A landscape with many peaks, sampled at points; each row gives a point and its height.
From any point a climber takes the steepest step (rise divided by distance) to one of its 2 nearest points. It stops when none of these is higher. Distance is the straight distance between rows; heights are no part of it.
q881: [-1.04 -0.23  2.48  1.90 -6.61 -0.23  2.13 -3.70  2.31 -0.13 -2.30  3.43
  2.53  0.24  1.98  0.51 -1.68 -2.30 -0.84 -0.18]  h=811
q291: [-2.76  3.51  3.19  0.03  2.75 -1.18  2.45  2.47  0.37 -1.77  2.53  1.92
  1.01  2.36 -0.77 -3.54  3.74  0.63  2.08 -3.82]  h=457
q405: [-1.52  3.39  1.65  0.80 -2.34 -1.46  3.91  0.37  1.67  0.35 -0.36  2.47
  2.54  0.99 -0.13  1.95  2.51 -2.56  1.07 -2.24]  h=414
q211: [ 4.91  0.15 -5.67 -1.46  3.97  1.22 -2.87  3.31 -2.22 -1.50 -0.15 -5.31
 -1.79 -1.88 -2.56  2.08  0.67  3.31 -0.29 -1.19]  h=364
q873: [ 0.01 -4.40  0.34 -1.79 -5.20  2.46 -1.08 -3.78  0.12  0.00 -2.42  0.15
  0.58 -1.52 -1.62  0.72 -2.22  0.63  1.17  1.09]  h=675
q92: [ 3.63  0.60 -1.74 -0.34 -3.48  0.55  1.40 -2.55 -1.42 -0.57 -2.35  1.60
 -1.17 -0.61 -2.36  3.31 -0.84 -1.84  1.51 -0.06]  h=755
q346: [-1.43 -5.17 -0.10  0.23 -3.88  5.24 -0.96 -2.52 -2.12  2.04 -2.56 -4.70
  3.43 -1.29 -1.53 -1.48 -2.39 -0.79 -1.21  1.31]  h=321
q657: [-3.49 -3.65 -1.51  0.17  1.54  0.92 -4.43  4.69  1.28  1.55  1.37 -6.41
  4.70 -0.95  1.45 -0.37  0.59  4.26 -2.18  3.06]  h=96
q415: [ 7.49  2.43 -2.47 -1.31  1.15 -2.84  1.36  1.32  1.60 -0.14  0.22 -0.04
 -4.00 -1.58 -0.09  2.69  0.49 -6.15 -1.32 -3.20]  h=340
q111: [-0.39  2.98 -0.48  1.50  1.52  4.96  4.32 -2.16 -5.74  2.22 -0.68 -0.56
  1.97  2.48 -0.26 -2.94 -0.51 -1.73 -1.06  0.40]  h=671
q19: [-4.49 -4.72  1.62 -1.49  1.28 -1.16 -4.59  0.93  3.91  0.93  0.09 -1.61
  0.38 -2.73  2.44 -0.84 -0.13  3.24 -2.18  2.86]  h=568
q82: [-2.72 -3.56  0.33  1.55 -0.36  2.59 -1.20 -0.95 -2.81  2.68 -0.42 -1.77
  2.33 -0.83  1.68 -2.85 -2.82 -0.07 -2.60  1.61]  h=288
q90: [ 2.57  0.82 -1.84  2.85  3.54 -1.93  0.22 -0.57 -2.66  1.82  3.65  2.08
 -3.88  1.82  1.85 -0.83 -2.15 -5.34  0.41  1.68]  h=570
q572: [ 1.37  1.62 -2.54 -1.93 -0.46 -0.27 -0.30  2.59  0.90  0.04 -2.46 -1.98
  0.47 -2.55 -4.47  5.70  3.63 -0.67  0.82 -0.97]  h=400
q44: [ 3.96 -1.12 -0.85  0.19 -5.27 -2.69 -1.17 -2.41  3.55  0.04 -0.46  1.04
 -2.67 -0.84 -0.72  6.09 -0.99 -4.21  2.18  1.96]  h=828
q468: [ 5.65  4.26 -0.42 -1.08  0.32  1.92  4.86 -2.18 -4.03 -2.83 -2.09  1.29
 -2.54  1.21 -2.43 -1.98  0.36 -1.08  0.82 -3.99]  h=612
q641: [ 4.50  1.69 -4.33 -0.06  1.89  4.07  1.37  0.65 -3.90  1.28 -2.63 -5.00
  0.40 -0.90 -3.98  2.02  1.21 -3.76 -1.85 -0.09]  h=1
q273: [-0.09 -3.90  1.49 -2.92  0.36 -2.00 -4.23 -2.20  2.20 -0.68  1.30  3.37
 -3.66 -0.10  1.85  1.06 -2.90  2.88  1.69  3.39]  h=692
q876: [ 2.95  2.28  0.86  0.52 -2.93 -5.21  0.80 -0.20  5.81 -1.29  1.65  3.68
 -3.76  2.14  1.53  5.22  0.61 -1.20  2.42  0.63]  h=564
q212: [-2.29 -0.05  0.56  1.32  3.76 -3.25 -1.65  0.43  0.86  0.50  3.87  4.33
 -1.92  1.63  2.34 -1.25 -1.21 -0.02  0.43  1.03]  h=480
q474: [ 2.36  4.07 -1.73 -1.58 -0.20  3.02  3.80  1.51 -4.07 -0.44 -3.20 -3.35
  1.73 -0.52 -3.28  0.78  3.11  2.31  0.65 -2.96]  h=656
q553: [ 3.23  1.23 -4.91 -0.90  1.53  2.08 -1.44  3.38 -2.95 -0.50 -1.22 -6.62
  1.25 -1.12 -3.68  3.10  1.84  2.42 -0.07 -0.81]  h=435
q883: [ 2.13  1.58 -0.05 -1.34  0.40 -5.26 -1.16  0.53  4.45 -0.88  1.51  3.41
 -4.62  0.29  0.90  5.08  0.79 -0.62  2.02  1.44]  h=547
q128: [ 1.14  2.78 -2.40  0.25  3.45  1.22  3.29  3.03 -3.60  2.35 -0.26 -3.94
  1.61  0.27 -2.33 -0.59  2.87 -2.25 -1.01  0.63]  h=228
q877: [-1.84 -1.92  1.54 -1.22 -6.76  2.36  0.07 -3.22  1.44 -0.70 -5.01  0.01
  3.76 -2.70 -0.89  0.21 -0.02  2.94 -1.04 -0.81]  h=572
q726: [ 1.36  1.01 -0.40  1.85  0.19  0.67  1.63 -2.60 -3.28  0.65  0.46  3.15
 -1.11  1.95  0.71 -1.18 -2.23 -2.44  0.85  0.22]  h=657
q416: [ 7.45  3.21 -0.09 -1.23  2.39 -2.32  3.47  0.61  0.68 -0.09  1.50 -1.19
 -4.05 -0.23  0.28 -1.31  0.52 -7.44 -1.48 -3.87]  h=332
q985: [-2.29  3.66  3.38  0.58 -3.43 -1.75  2.98 -0.09  3.92 -1.93 -0.78  4.75
  2.33  1.90  0.73  1.34  2.31 -0.47  1.14 -3.42]  h=426
q143: [-1.01 -3.69 -3.00 -0.29 -1.41  5.12 -3.00  1.02 -2.75  1.34 -0.37 -7.85
  4.05  0.00 -2.68  1.40 -0.76  1.65 -0.17  1.99]  h=38
q368: [ 2.16  2.02 -0.13 -0.06  4.86 -2.85 -0.23  0.88 -1.03 -2.84  3.15  4.42
 -5.78  2.26  0.58 -1.90 -1.10  1.15  2.16 -1.38]  h=566
q801: [ 0.06  2.47  2.22  2.52  3.73  0.58  1.98 -0.96 -2.56 -1.82  3.27  4.17
 -1.66  4.75  0.79 -5.12 -1.22 -1.75  2.12 -1.98]  h=596
q104: [ 2.19  1.94 -1.31  0.65 -0.69 -2.38  0.64  0.67  0.53  1.19  0.44  1.26
 -1.44 -0.43 -0.42  3.59  1.25 -4.55  0.78  0.27]  h=383
q172: [ 0.65 -2.33  1.04  0.07 -6.58 -1.98 -1.34 -2.32  4.60  1.29 -0.27  1.15
 -0.28 -0.73  0.52  5.01 -1.05 -4.05  1.55  2.68]  h=866
q6: [ 0.23  2.62 -3.02  0.94  5.37  1.17  3.11  5.01 -4.17  2.16  2.06 -5.60
  3.10  1.66 -0.63 -2.93  3.36  1.01 -1.35  1.98]  h=274
q391: [-0.46  0.56 -2.62  1.73  2.55  0.27  0.95  2.88 -2.17  3.97  0.64 -2.57
  2.95 -0.26 -1.51  1.71  1.56 -4.22 -1.07  2.27]  h=200
q526: [ 0.94  3.25  3.63  2.17 -3.61 -2.85  3.00 -0.81  5.45 -3.14  1.26  5.11
 -0.95  4.60  2.05  1.43 -0.15 -0.44  3.31 -2.21]  h=588
q749: [ 7.57  4.92  2.85 -2.29  1.85 -0.72  4.11 -1.13  0.17 -1.76  1.96 -1.92
 -2.95  0.52 -1.47 -4.03  0.73 -6.53 -1.71 -5.20]  h=327
q40: [ 1.72 -0.64  0.02 -1.01  1.72 -2.96 -2.36 -1.80  0.61 -1.69  1.91  5.26
 -5.11  1.69  1.36  0.16 -3.36  2.56  2.10  1.70]  h=732
q618: [-2.10 -4.03 -2.32 -0.61 -0.35  2.80 -4.34  3.64 -0.40  0.86  0.95 -8.57
  4.34 -0.28 -0.69  0.77  0.27  3.16 -0.91  2.45]  h=62
q600: [-1.09 -5.23 -1.08 -2.21  1.35 -1.24 -5.68  0.34  2.41  1.23  2.43 -1.74
 -2.62 -1.59 -1.62  2.68 -0.89 -0.34  1.42  4.11]  h=419
q829: [ 1.82 -0.38  1.71  0.56 -1.74 -3.43 -0.56 -3.08  3.19 -1.89  1.45  5.64
 -4.02  3.06  2.75  1.40 -4.19  0.61  2.43  1.73]  h=757
q207: [-0.63 -0.16  1.63 -3.76 -0.69 -2.48 -2.21 -1.56  4.41 -1.63 -1.34  4.11
 -1.70  0.26  0.34  3.41  0.47  5.21  1.74  1.06]  h=629
q169: [-4.39 -5.90  2.44 -0.50 -3.77  1.31 -2.73  0.10  4.18  0.24 -2.71 -3.69
  1.52 -4.03  0.48 -0.24  0.72 -1.09 -2.92  1.45]  h=204
q878: [-3.48 -3.16  1.88 -1.62 -1.11  1.94 -4.12  0.44  2.58 -1.58 -1.87 -3.54
  0.99 -3.14  3.00 -1.57 -0.27  7.77 -1.79  0.62]  h=380
q287: [ 1.25 -1.00 -1.92 -2.88  1.31 -1.67 -3.41  0.47  1.45 -0.78  0.05  0.53
 -2.88 -1.54 -1.98  4.05  0.69  2.69  1.62  1.61]  h=330
q18: [-4.30 -0.02  2.66  2.45 -2.05  1.28  1.09 -1.08  0.13  0.79 -3.09  0.05
  4.59 -1.53  1.76 -2.04  0.09 -0.14 -4.21 -1.05]  h=705
q440: [-2.85 -4.31  4.34  1.90 -4.03  0.16 -0.91 -3.71  1.66 -2.04 -2.87  1.65
 -1.24 -2.79  3.70 -4.97 -2.83  0.18 -3.33  1.07]  h=231
q324: [ 0.55 -1.12 -0.18  1.18 -2.29  2.27  1.20 -4.55 -4.21  0.82 -1.37  2.65
  0.67  0.93  0.22 -1.80 -3.70 -0.47  0.26  0.79]  h=639
q711: [-4.27  1.39  1.35  2.96 -0.79 -1.01  1.68  0.28  1.57  3.30  0.37  1.45
  4.19 -0.05  2.34  0.13  1.16 -4.69 -2.26 -0.22]  h=315
q445: [-1.50  0.01  2.33  2.25 -1.84  1.88  1.10 -4.33 -1.24 -2.49 -1.25  5.42
  1.11  2.39  2.20 -4.45 -3.44  2.40 -0.57 -1.99]  h=237
q943: [ 0.16 -2.28  0.14  0.98 -1.26 -2.77 -1.86 -1.53  1.02  1.93  2.70  2.68
 -2.13  0.17  2.06  1.82 -2.86 -3.24  0.98  3.11]  h=378
q528: [-3.91  1.00  0.09  2.58  2.78  1.91  1.74  1.22 -2.72  2.85  0.42 -0.11
  4.21  1.60  1.78 -3.84  0.03 -0.23 -2.75  0.01]  h=313
q669: [-3.08  3.44  4.06 -0.47  0.20 -1.35  2.05  1.29  3.10 -2.92  0.60  4.69
  1.08  2.38  0.33 -1.40  2.97  1.51  2.02 -3.60]  h=440
q996: [-3.48 -4.09  0.26 -3.56 -2.53  1.37 -4.10  1.22  4.51 -0.07 -1.63 -5.14
  2.35 -2.62 -2.60  3.87  2.00  3.44 -0.24  1.32]  h=229
q863: [-4.26 -2.10  0.91  3.21  1.86  0.82 -0.64 -0.50 -1.51  2.42  0.66  0.27
  2.82 -0.59  3.10 -3.98 -2.06 -0.49 -3.61  1.33]  h=295
q662: [-1.39 -1.16 -0.51 -1.40 -5.50  2.63  0.00 -1.29  0.73  0.39 -4.11 -1.55
  4.34 -2.37 -2.97  3.23  1.27  1.85  0.22 -0.76]  h=509
q802: [-2.28  1.64  3.36  1.89  0.88 -1.05  0.15 -0.73  2.38 -3.01  1.52  6.42
 -0.27  3.41  3.16 -2.56 -1.29  1.54  0.83 -2.11]  h=609
q447: [-1.87  3.28  1.94  1.00  5.40 -2.18  1.75  2.74 -0.52 -0.81  4.35  1.32
  0.03  2.57 -0.46 -4.74  2.83 -1.26  1.70 -1.78]  h=473
q757: [ 0.19 -0.01 -1.91 -1.49 -3.59  1.23 -0.36 -0.11  0.70  0.13 -3.04 -1.89
  2.53 -1.96 -4.55  5.72  2.13 -0.12  0.94 -0.04]  h=451
q412: [-3.33 -5.91  0.33 -2.40  1.91 -1.18 -5.46  1.14  3.30  1.58  2.05 -1.80
 -1.29 -2.03  0.93  0.64 -0.67  1.63 -0.11  4.29]  h=474
q255: [-0.40 -4.42 -0.88 -0.54  0.81 -1.63 -4.51 -0.61  0.87  2.24  2.86  0.38
 -2.56 -0.93  0.45  1.61 -2.81 -2.39  1.10  4.34]  h=392
q771: [ 2.40  2.02 -3.40 -1.18  4.63 -1.63  1.06  6.62 -1.11  0.63  1.03 -5.13
  0.91 -1.31 -2.72  0.68  4.84  0.52 -0.66 -0.23]  h=275
q450: [-1.01  0.64  0.80  0.41 -0.55  1.61  1.07 -2.47 -2.68 -1.25 -0.81  3.85
  0.68  1.68  1.05 -2.56 -2.25  4.36  0.25 -2.01]  h=240
q681: [-3.13 -5.74  1.54  0.63 -2.96  3.03 -1.79 -1.52 -0.43  1.39 -2.20 -2.81
  1.72 -2.61  1.34 -3.18 -2.32 -0.25 -2.63  1.15]  h=303
q72: [ 0.14 -3.30  2.22 -4.60 -1.39 -2.19 -3.85 -2.96  5.27 -1.17 -0.93  2.50
 -3.43 -0.26  0.49  2.69 -0.82  3.72  2.32  3.31]  h=691
q46: [ 0.51 -1.73 -2.05 -0.94  2.12  0.44 -3.08  0.30 -2.53  0.27  1.23 -0.26
 -1.51 -0.87 -0.37  0.14 -1.54  4.17  1.08  1.05]  h=476
q275: [ 1.24  2.14 -1.07 -0.38  1.79  1.67  1.65 -0.95 -4.65 -1.00 -0.42  1.63
 -1.12  1.23 -0.60 -1.53 -0.59  3.34  1.32 -1.95]  h=248
q262: [ 2.76 -1.26 -0.92 -1.37 -5.53  1.34  0.21 -4.30 -1.00 -1.18 -2.92  2.65
 -0.18 -0.80 -2.58  1.47 -2.24  1.69  2.16  0.51]  h=714
q602: [-0.19  1.75 -0.60 -0.96  2.26 -5.24 -0.50  2.44  2.80 -0.01  2.51  2.76
 -2.64 -0.13  0.46  2.97  1.88 -1.16  1.32  0.97]  h=519
q890: [ 1.44  2.91  0.62 -0.85  6.66 -3.09  0.36  2.87 -0.82 -2.95  4.02  1.81
 -4.60  1.67 -0.72 -3.86  2.01  1.65  2.11 -2.50]  h=541
q955: [-2.67 -1.63 -2.07 -0.13  1.51 -0.07 -2.58  4.18  0.63  2.17  0.62 -3.63
  3.76 -1.46 -1.00  1.99  2.14  2.37 -0.90  1.81]  h=143
q952: [ 2.56 -0.56 -3.87  0.00  0.16  2.39 -1.13  0.01 -2.68  1.05 -1.76 -3.83
  0.17 -1.43 -4.42  3.57  0.07 -2.70 -0.50  0.87]  h=10
q375: [-3.22 -4.45  3.17 -0.07 -5.00  0.04 -1.39 -2.01  3.80  0.17 -2.71  0.28
  1.38 -3.25  1.60 -0.13 -0.62 -1.56 -2.64  1.33]  h=219
q842: [ 4.78  1.77 -2.52  2.11  2.04 -1.03  1.97 -1.29 -2.37  1.58  1.75  0.32
 -3.89  1.00  0.87  0.56 -1.63 -6.99 -0.42  0.31]  h=555
q970: [-3.62 -1.04  2.02  0.17 -1.16 -3.63 -1.93  0.26  4.76  1.73  0.89  2.24
  1.23 -1.16  2.56  2.52  0.45 -1.61 -0.91  2.31]  h=765
q654: [-3.37 -6.21  0.81 -3.98 -3.38  3.58 -4.05  0.08  4.78 -1.60 -2.36 -6.65
  1.13 -2.08 -1.17  1.25  1.24  4.41  0.44  0.36]  h=277
q210: [-0.75  2.37  3.77  2.56  1.83  0.26  1.55 -0.58  0.28 -3.96  2.22  5.95
 -1.43  4.77  1.56 -4.34 -0.70 -0.24  3.06 -3.12]  h=602
q840: [-1.63 -5.73  1.82 -2.01 -6.82  3.13 -1.27 -3.14  2.16 -1.30 -4.39 -1.41
  0.82 -2.85 -0.26 -1.96 -0.92  2.45 -0.81  0.05]  h=625
q591: [-1.05  1.55  3.81  0.60 -2.00 -1.96  0.79 -1.98  4.59 -3.72  0.12  6.87
 -0.76  3.35  2.56 -0.49 -1.79  2.39  1.77 -1.45]  h=600
q635: [-1.41 -5.84 -0.12  0.21 -3.99  2.94 -1.60 -2.50 -0.82  2.38 -0.90 -2.81
  1.69 -1.25 -1.69  0.68 -2.20 -4.41  0.19  2.34]  h=338
q88: [-1.37 -1.81  1.84  1.61 -5.11 -2.86 -1.26 -1.88  4.66  2.44  1.06  1.77
  0.57 -0.30  3.22  3.13 -0.66 -4.54 -0.28  1.95]  h=829
q932: [-2.36  1.49 -0.91  0.28  1.87  1.76  0.43  1.94 -2.64  0.34  0.17 -1.25
  3.20  0.64  0.78 -1.81  1.07  5.36 -0.16 -1.47]  h=453
q148: [-2.38 -1.62 -1.09  1.42  5.32 -1.98 -2.37  1.50 -1.28  1.55  3.76  2.15
 -1.04  0.84  2.34 -2.39 -1.87  1.42 -0.30  2.07]  h=455
q734: [-3.48  2.85  1.18  0.01  3.10  0.18  2.12  3.00 -1.26 -0.07  1.39 -0.09
  3.33  1.78  0.28 -3.26  2.67  4.20  0.32 -2.45]  h=422
q813: [ 2.74  0.09 -2.57 -0.31  2.26 -0.59 -1.09 -0.25 -2.67  0.01  0.45  1.12
 -3.37 -0.90 -1.07  0.74 -1.29  0.74  0.62  0.34]  h=518
q285: [ 1.61  6.20  1.84 -0.38  1.32  2.26  6.78 -0.75 -3.55  0.48  0.22 -2.89
  0.64  1.56 -2.84 -2.92  3.43 -4.67 -0.51 -1.44]  h=727
q341: [-2.76 -5.72  1.16 -3.05 -3.22  4.27 -3.82 -0.16  2.77 -2.18 -2.10 -6.19
  0.33 -2.69  1.57 -1.46 -0.57  6.66 -0.04  0.44]  h=323
q506: [ 6.77  2.99 -2.76 -1.14  1.74  3.22  3.44 -1.58 -4.56 -0.90 -2.40 -0.89
 -2.82 -0.42 -2.38 -1.16 -0.58 -1.62 -0.99 -2.79]  h=587
q792: [ 1.35  2.23 -2.94 -1.92  2.40 -1.81  0.03  5.49  0.58  0.24 -0.59 -3.14
  0.44 -2.14 -3.50  3.77  4.86  0.66  0.36 -0.81]  h=339
q782: [ 0.80 -1.80 -3.53  0.37 -1.11  4.97 -1.46 -0.15 -4.12  2.04 -1.77 -6.92
  2.78  0.19 -4.56  2.61 -0.76 -1.72 -0.77  1.95]  h=22
q61: [ 3.35  4.28 -0.81 -0.36  4.04  2.33  3.45 -0.36 -5.82 -1.79  0.52 -1.04
 -2.28  1.83 -1.67 -4.37  0.50  2.28  1.14 -3.36]  h=258
q706: [ 0.27 -2.71 -0.63 -4.38 -0.87  0.28 -4.26 -0.89  2.48 -1.23 -1.21 -1.71
 -1.51 -1.58 -2.07  3.86  0.45  5.57  2.30  1.72]  h=374
q110: [ 2.91  3.35  1.52  0.11 -0.09 -0.65  2.80 -1.27 -1.33 -4.01  0.40  4.38
 -3.54  3.12 -0.53 -1.72 -1.05  0.29  2.67 -3.01]  h=649
q315: [ 3.75  1.37 -3.87 -0.92  6.73 -2.48  0.56  5.64 -1.10  0.37  1.96 -3.40
 -1.99 -1.73 -1.23 -1.10  3.07 -0.27 -1.19 -0.65]  h=227
q905: [ 4.75  0.90 -4.94 -1.00  5.66  0.59 -1.32  3.25 -3.64 -1.16  0.76 -3.17
 -2.89 -1.32 -0.61 -0.71 -0.06  4.01 -0.03 -1.51]  h=316
q236: [-2.49 -3.11  4.71  1.35 -6.29 -1.48 -0.44 -3.27  4.79 -2.00 -2.98  2.12
 -0.59 -2.50  3.84 -2.08 -1.33 -1.46 -2.99  1.11]  h=226
q979: [-4.75 -1.32  3.51  3.13 -0.02 -2.48 -1.55 -1.16  3.27 -0.41  0.93  3.40
  0.13 -0.24  4.74 -2.70 -2.06 -0.80 -3.26  0.43]  h=642
q755: [-0.12  2.38 -1.61 -0.75 -2.18  4.36  2.12  1.07 -3.58  0.08 -3.52 -3.43
  4.62 -0.09 -1.54  1.27  1.91  5.28  0.78 -2.07]  h=766
q596: [ 2.96  4.93  2.97  0.74 -0.07 -1.13  4.33 -0.54  0.03 -3.04  1.49  2.39
 -2.40  3.01 -1.14 -1.61  1.26 -3.40  2.77 -3.51]  h=663
q268: [ 1.05 -0.67  2.20  2.05 -7.31 -1.84  1.15 -3.74  4.08 -0.46 -0.69  3.89
  0.11  1.59  2.65  1.68 -2.90 -1.86  0.94  0.98]  h=788
q461: [ 5.67  2.26 -3.60 -1.56  5.87  1.32  1.19  1.96 -4.29 -0.54  0.52 -2.86
 -3.39 -0.62 -1.12 -2.83  0.02  0.92 -1.11 -3.13]  h=282
q895: [-3.83  0.81  2.85  1.74  0.63 -0.60  0.32 -0.68  1.32 -0.70  0.40  4.32
  1.58  1.42  2.88 -2.66 -0.87  0.84 -1.34 -1.87]  h=621
q910: [-5.12 -4.32  2.65 -0.35  0.28  0.24 -4.53  1.00  3.58 -0.67 -1.60 -3.66
 -0.52 -3.69  3.50 -3.05  0.48  4.92 -3.82  2.07]  h=461
q266: [ 0.78  1.84 -3.25 -0.66  0.02  3.38  0.33  3.19 -4.03  0.42 -1.38 -6.07
  4.12  0.15 -1.50  1.66  1.80  4.41  0.54 -0.42]  h=565
q642: [ 2.81  1.92 -0.26  2.27  4.97 -0.73  1.34 -0.52 -3.65 -0.94  3.29  3.12
 -4.51  3.24  1.43 -3.77 -1.83 -3.17  1.32 -0.29]  h=586
q286: [ 1.59 -0.20  2.55  2.83 -5.02 -3.19  0.97 -3.01  5.10 -1.34  1.14  4.97
 -2.44  3.81  3.88  1.20 -4.87 -0.12  2.01  1.34]  h=771
q248: [ 5.34  2.59 -2.07 -1.07  4.61  1.06  1.71 -0.29 -5.24 -2.36  0.69  0.37
 -4.66  0.73 -1.02 -3.54 -1.11  1.85  0.09 -3.42]  h=266
q523: [ 2.55  4.04  0.70  1.60  0.92 -0.68  4.01 -0.91 -2.16 -0.36  1.20  1.90
 -2.05  2.61  0.02 -1.28  0.30 -4.55  1.28 -1.60]  h=676
q532: [-1.27  1.01 -2.71  1.42  5.45  0.67  0.69  4.85 -3.81  1.50  2.88 -4.04
  3.44  1.85  1.60 -3.43  1.62  3.99 -0.77  1.64]  h=335
q193: [-1.56 -2.64  2.72  1.69 -3.62  0.06  0.00 -4.35  0.59 -0.99 -1.03  4.11
  0.17  0.22  3.22 -3.13 -4.00 -0.10 -1.51  0.04]  h=234
q568: [ 2.00  5.84  0.52 -1.55  1.53  1.95  5.77  1.08 -3.92 -0.10 -1.39 -3.12
  0.85  0.57 -3.81 -1.67  4.20 -1.10 -0.12 -2.73]  h=787
q745: [-3.15 -2.18 -0.29 -2.60 -0.21 -0.07 -3.42  2.07  3.08  0.96 -0.61 -1.99
  2.16 -2.08 -1.05  3.43  1.71  3.72  0.09  1.77]  h=186
q542: [-4.69 -2.43  2.47  0.37  0.38 -2.69 -2.83  0.38  4.11  1.08  0.75  1.58
  0.53 -2.00  3.53 -0.82 -0.56  0.18 -2.79  2.09]  h=690
q546: [ 6.02 -0.20 -2.53  0.19 -3.82 -0.99 -0.14 -2.54  1.06 -0.96 -1.82  1.22
 -3.28 -1.05 -1.94  4.85 -1.61 -3.84  1.31  0.50]  h=794
q794: [-4.61 -3.30  1.31  0.43 -2.19 -0.07 -2.23  1.47  2.78  2.35 -1.41 -2.51
  3.74 -3.25  0.24  1.37  0.82 -1.51 -2.88  1.99]  h=183
q2: [ 5.35  2.17 -2.75 -0.69  2.30  0.29  1.68  0.03 -2.71 -0.12 -0.73 -0.17
 -3.21 -0.77 -1.82  0.42  0.06 -2.86 -0.42 -1.65]  h=558
q604: [-2.93 -1.36 -0.40  0.27  0.37  1.80 -2.01  1.25 -1.40  1.06 -0.64 -2.30
  3.11 -0.92  1.92 -1.40 -0.48  5.16 -1.48  0.07]  h=523
q151: [-0.25  3.85  0.40 -1.10 -0.79 -1.18  3.53  0.94 -0.41 -0.37 -0.95  1.07
  1.08  0.03 -2.09  1.91  3.23 -0.46  1.42 -2.26]  h=395
q629: [-1.02 -3.77 -0.61 -2.65 -0.45  1.58 -3.82 -0.57  0.18  0.08 -0.15 -1.67
 -0.81 -1.69 -0.41  0.50 -1.36  5.65  1.43  1.56]  h=425
q109: [ 5.81  0.22 -4.16 -0.16  1.14 -1.24 -1.29  0.94  0.66  0.47 -0.48 -1.96
 -2.86 -2.34 -2.22  4.16  0.34 -6.34 -1.09 -0.45]  h=353
q611: [-2.17 -0.24  1.24  0.96 -3.93  0.98  1.48 -2.10  0.54  1.29 -2.58  1.58
  3.80 -0.84  0.41  0.94 -0.08 -1.54 -1.22 -0.32]  h=768
q24: [-3.61  2.08  0.68  1.49  1.70 -0.14  2.23  2.07 -0.99  2.40  0.67  0.35
  4.06  0.72  0.64 -1.26  2.30 -1.48 -1.33 -0.68]  h=331
q898: [-4.56 -1.61  1.60  1.30 -1.27  1.65 -1.27  0.71 -0.03  0.22 -2.34 -2.55
  3.95 -2.69  1.96 -2.28 -0.15  3.87 -3.96 -0.17]  h=611
q918: [-0.99 -0.58  0.01  1.82 -0.66  4.50  1.82 -4.04 -5.49  2.17 -1.60  0.86
  2.58  1.35  0.73 -3.22 -2.94  0.08 -1.52  0.03]  h=640
q108: [-1.89  1.93 -0.01 -0.02  6.20 -2.10  0.03  2.84 -1.17 -0.96  4.00  2.10
 -1.58  2.02  0.59 -3.68  1.14  3.50  1.54 -0.99]  h=504
q347: [ 2.35 -0.52 -2.75  0.96  0.17 -1.03 -1.28 -0.66 -1.07  1.74  0.36 -0.33
 -1.78 -1.17 -1.45  3.56 -0.59 -5.29  0.32  1.90]  h=370
q127: [-1.49  1.81  0.14  0.60 -2.64 -2.50  1.38  0.81  2.42  1.78  0.12  1.83
  2.02 -0.59  0.08  4.26  2.38 -3.68  0.72  0.14]  h=399
q165: [-0.01 -2.94 -1.61  0.99 -1.41  0.39 -1.92 -0.96 -1.05  2.98  0.56 -1.66
  0.31 -0.86 -1.83  3.03 -1.15 -5.27  0.29  3.31]  h=355
q588: [-2.75 -0.96 -1.71  1.68  5.31 -0.14 -1.02  2.67 -3.03  2.10  3.10 -0.87
  1.55  0.64  2.28 -3.15 -1.08  3.28 -1.37  1.70]  h=406
q593: [-0.24  1.97  2.34  1.82 -3.24 -4.23  1.32 -0.39  5.92 -0.77  1.71  4.33
 -1.05  2.84  2.87  3.23  0.25 -1.43  1.62 -0.13]  h=578
q393: [-0.74  1.85  0.29  1.51  1.93 -3.86  0.48  1.38  1.63  0.98  3.62  3.17
 -1.52  1.51  1.81  0.65  0.94 -2.97  1.60  0.13]  h=496
q493: [ 4.63  4.11  1.01 -2.27  1.11  0.35  3.69 -0.90 -3.04 -4.57 -0.49  2.06
 -3.37  1.71 -2.81 -2.98  0.95  1.86  2.09 -5.05]  h=630
q620: [-3.34 -1.46 -0.79  1.70  0.35  0.41 -0.62  2.12 -0.02  4.11  0.09 -2.59
  5.00 -1.25 -0.40  1.67  1.03 -3.22 -2.36  2.60]  h=178
q226: [ 1.12  4.21  0.59  1.33  1.70  3.37  5.00 -2.28 -4.76  0.24  0.45  1.26
 -0.15  3.35 -1.00 -3.53  0.19 -3.19  0.37 -1.19]  h=695
q216: [-1.96  3.11 -0.03 -0.37  2.09 -1.74  2.61  3.57 -0.37  1.00  0.82 -0.14
  1.62 -0.10 -1.34  0.86  3.74 -0.43  0.60 -1.11]  h=363

Call two points neighbours if one is among the 2 nearest of the other. Go from one point of each pair to the other, from neighbour to neighbour, staying as high as possible. Name the lowest point that can't be avoided.
q19 / q881 -> q943
q755 / q568 -> q474
q881 / q172 -> q734

Two climbers start at each pair of points below. Name the first point that both come to, or write none.
q890 / q212 -> q802
q391 / q771 -> q172
q641 / q572 -> q172
q445 / q985 -> none

Where does a climber stop that starts at each point below?
q794 -> q755
q669 -> q172
q792 -> q172
q207 -> q881
q620 -> q172
q90 -> q172
